Each row is a point on a landscape with many valleys, with its height.
From any point a ball rolls to the lowest of the 3 points nearest to it. It stops when none of these is lower. Distance is the straight distance between rows; heights are no part of it.
Z_749 h=2.50: [161 120 173 117 167 126 102 139 117 146 114 144  70 110]
Z_998 h=7.19: [133  88 184  85 183 162 119 120 100 110 116 132 128 130]
Z_966 h=1.42: [134 175 125 120 122 121 157 148 123 173 115 110  80 108]
Z_170 h=1.09: [148  99 178 102 177 143 108 124 101 136 111 143  94 128]
Z_153 h=1.60: [130 171 118 114 129 122 152 144 110 169 108 114  99 126]
Z_900 h=3.16: [122 131 103 169 103 117 123 116 142 118 126 131 190 160]
Z_914 h=2.43: [136 154 147 185  66 128 145 155 162 133 171 142 145 136]
Z_123 h=4.32: [102 122  91 128 129 118 143 123 127 113 100  99 196 152]
Z_712 h=6.18: [ 88 133  93  84 163 129 154 125 114 107 115  98 188 133]
Z_486 h=3.81: [158  84 144 133 155 137  75 141 110 104  90  95  43 108]
Z_428 h=4.23: [123 140 154  95 170 139 130 127  93 155 120 145 111 130]
Z_187 h=2.72: [133 142 109 170  93 122 134 133 139 125 122 124 175 161]
Z_834 h=0.99: [ 99 133  62 143  88  97 116  78 143 122 185 181 161 141]
Z_916 h=4.84: [128  64 143  80 166 195 113 120 110  90  91  72  90 100]
Z_37 h=4.29: [ 97 109  84 120 145 110 145 120 144  90 104  89 209 142]
Z_295 h=4.07: [106  96  95 134 128 107 130 105 159  94 119 115 217 143]
Z_604 h=2.60: [155 144 162 125 157 110 116 150 130 155 128 150  58  88]
Z_350 h=6.44: [104 163  66 154  64 105 147 131 141 125 219 166 129 128]
Z_455 h=1.22: [139 162 120 153  88 130 160 152 132 151 107  95 126 142]
Z_112 h=3.62: [149  70 167 112 168 160  93 127 105 111  91 105  78 116]
Z_663 h=5.08: [144  69 175  96 171 171 112 123 102 104 105 111 110 123]
Z_718 h=5.27: [ 93 144 108  86 167 132 152 129  94 135 115 119 164 141]
Z_92 h=4.31: [130 146 111 170  92 110 115 114 150 121 160 167 177 150]
Z_862 h=1.43: [138 160 130 153  82 125 174 161 147 161 115  91 105 116]
Z_172 h=6.12: [140  63 175  83 177 183 128 124 110  86 108  99 124 120]
Z_589 h=3.07: [161  90 170 124 169 136  87 138 111 122 103 123  71 116]
Z_570 h=4.66: [115 162  87 163  76 103 128 113 144 127 198 180 151 139]
Z_881 h=2.46: [147 130 169 107 168 128 112 127 101 153 116 150  88 118]
Z_816 h=3.31: [104 145  98 114 133 129 146 131 105 139 100 105 161 149]
Z_566 h=6.91: [ 97 168  88 160  59 110 151 149 146 128 223 167 125 121]
Z_513 h=5.09: [121 156 139  99 154 130 137 126  96 164 113 139 100 126]
Z_629 h=3.28: [161  81 169 119 168 144  90 131 107 118  96 114  73 116]
Z_17 h=4.58: [167 102 163 141 157 116  78 153 134 115 104 123  43  96]
Z_623 h=1.49: [144 154 133 175  70 126 155 154 156 140 130 115 134 140]
Z_25 h=1.62: [137 169 137 110 143 116 144 140 120 174 122 134  76 103]
Z_206 h=1.85: [146 158 144 173  68 132 160 166 159 152 128 107 127 128]
Z_560 h=4.86: [ 85 100  66 100 103  97 128  42 168 123 178 167 181 122]
Z_50 h=2.01: [148 148 161 111 162 120 121 135 112 161 121 151  76 112]
Z_895 h=7.20: [128  88 183  76 184 169 128 129 111  90 126 124 152 129]
Z_499 h=4.53: [132 160 115 175  76 116 124 129 149 118 177 169 163 148]
Z_259 h=1.20: [132 168 123 139  99 127 164 154 136 165 107  96  99 115]
Z_931 h=0.85: [101 123  71 129  98 102 111  66 150 123 175 180 176 134]
Z_36 h=7.72: [146 112 141 148 143 113  74 174 141  89  92  99  24  87]
Z_586 h=4.30: [140  65 151  93 165 173 105 122 105  97  95  83  88 112]
Z_285 h=5.58: [ 97  96  84 112 117  91 116  56 176 116 171 172 201 119]
Z_43 h=2.94: [105 112  92 145 113 101 110  78 162 108 151 161 205 140]
Z_979 h=2.82: [130 150 103 151 103 128 147 139 127 134 104 104 159 159]
Z_407 h=2.08: [120 165 108 124 122 129 153 135 107 157 101 107 129 145]
Z_380 h=3.12: [128 163 138 180  65 120 141 144 156 129 182 160 145 133]
Z_46 h=2.19: [142 150 128 178  78 129 134 141 144 131 129 125 162 154]
Z_373 h=7.80: [102 132 149  71 186 148 144 125  95 123 131 137 152 131]

For each start below, name the point where the ball stops.
Z_914 -> Z_259
Z_629 -> Z_50
Z_586 -> Z_50
Z_36 -> Z_50
Z_25 -> Z_259
Z_486 -> Z_50
Z_187 -> Z_259
